Points, in no order, along strands that fork, close into loops and pass close to each other.
In the rows, zero is written as 128.
Two points are linked if the straight distance between their rows is under 37.7. Some points are linked to none.
k634: [152 141 115 155 142  82  85  85 181]
k500: [114 171 116 107 141 169 126 138 118]
k107: [180  92 174 149 131  98 130 133 190]
k810: [162 107 127 105 134 175 174 105 134]
k270: [119 147 140 152 136 114 123  86 126]
k213: [113 112 111 173  81  70 110 113  94]
k271: [ 84 153 120 138 116 152 101 136  83]
k31: [126 159 107  85 153 154 145 202 147]
k497: [ 95 174 113 102 126 165 111 140 102]
k919: [165  98 140 111 144 165 162 154 143]
k353: [141 110 135  93 161 148 129 221 140]
k890: [115 168 103  67 137 156 152 168 135]
k514: [164  91 134  92 143 164 159 165 136]
k838: [125 150 105  63 124 169 156 123 121]
k853: [177  82 178 136 140 129 151 142 156]
k789: [113 107 104 177  75  77 126 118  87]
k576: [107 186 137 159 160 148 109 146 128]
k139: [173 107 157 154 135  99 125 125 201]
k972: [171  92 166 142 134 122 155 122 173]
k232: [144  70 148  51 155 135 129 191 119]
k881: [ 84 129 117 179  98 108 108 141  80]
k338: [118 165 105  74 146 154 151 184 143]
k337: [ 79 131 114 169  99 131 105 144  74]
k287: [157 119 132 147 134  99 130  76 185]
k788: [115 139 132 156 119  84 104  83 119]
k926: [ 98 110 118 140  92 137 123  97  67]
k924: [107 119 130 142 103 124 126  82  79]
k191: [ 88 158 136 163 125 124  99 123  94]
k283: [106 173 104  62 128 159 148 153 125]
k644: [187  79 187 136 132  99 133 134 176]
k438: [ 75 129  99 127  90 155 110 138  71]
k986: [139  77 132  49 143 136 151 193 132]
k879: [164 125 113 150 139  85  92  76 187]
k306: [158 111 140 142 134 107 146  76 181]
k87: [114 163 131 170 139  76  82 108 142]
k540: [ 89 113 111 152  89 138 120 118  66]
k79: [ 94 141 105  80  98 166 125 110  86]
k496: [ 98 145 133 173 115  80  90 115 107]
k333: [132 127 107  68 143 150 163 191 145]
k162: [158 112 139 127 140 159 167 106 146]
k340: [ 80 143 120 154 107 142 100 139  77]
k382: [136 144 105  70 133 168 162 140 131]
k207: [139 151 128 161 148  90  99 100 180]
k914: [138 147 142 162 153 111 129 113 174]
k742: [186  75 193 133 140 106 137 141 155]
k563: [ 76 135  98 103  91 161 109 135  76]
k639: [114 124 130 154 107  83 108  81 102]
k716: [138 138 130 120 142 164 153 101 128]
k350: [106 159 135 168 131  81  88 109 128]
k15: [167 102 152 145 132 117 152  97 183]
k748: [162 109 145 130 146 159 161 135 150]
k711: [161 120 147 158 141 101 125 119 200]
k188: [140 101 117  61 142 146 158 194 139]
k101: [130 147 141 155 147 119 133  95 151]
k69: [110  99 118 157  82  97 130  87  75]
k777: [127 135 117 159 110  61  76  95 122]
k950: [144 140 121 109 147 173 153 138 136]
k740: [139 135 122 106 136 171 154  94 121]
k629: [145 136 151 162 152 127 143 130 172]
k612: [160  80 130  71 138 157 156 175 132]
k450: [120 122 115 166  91  62  89 104 107]
k921: [ 82 117 102 141  89 148 116 132  66]
k185: [ 92 129 121 182  97  92 107 132  86]
k601: [ 96 136 128 171 105  91 101 113  94]
k261: [157 127 134 153 141  97 119  94 194]
k435: [143  79 150  65 162 135 121 204 123]
k140: [112 113 126 155  94  85 116  82  92]
k217: [144 129 125 103 160 159 136 208 148]
k831: [138 142 136 139 147 153 148 106 138]
k46: [111  94 105 169  73  92 138 105  78]
k168: [ 85 162 113 114 112 161 103 137  88]
k465: [120 144 137 143 135 134 132  86 117]
k735: [128 140 121 157 121  69  85  84 132]
k50: [112 135 136 141 121 133 128  77  97]
k646: [107 164 106  58 116 162 147 131 116]
k112: [116 163 126 129 144 161 126 118 115]
k273: [136 150 115 104 160 162 139 200 149]
k851: [142 140 144 151 152 144 149 124 157]
k480: [145  92 147  83 163 142 117 217 128]
k882: [147 122 116  88 130 178 168  95 122]
k936: [128 159 127 163 144  80  89  98 161]
k975: [138 134 107  69 140 162 164 169 142]

A piece is two or more points that can be reached from each other along the links. Count, over all rows, the pieces, the separate loops (a circle has one, a figure eight two, a Y none), the forks (points with three links) and the tips (points with one).
pieces => 5
loops => 3
forks => 0
tips => 4

How many points has the smallest loop of links through each point below? Write 0 if it is on no loop.
k644 => 11
k213 => 10
k629 => 0

Name the points in between on the shortest way along the links from the first point to the second, in order.
k438; k270 => k921, k540, k926, k924, k50, k465
k514; k740 => k919, k748, k162, k810, k882
k112; k168 => k500, k497
k975; k986 => k333, k188
k879; k87 => k634, k207, k936
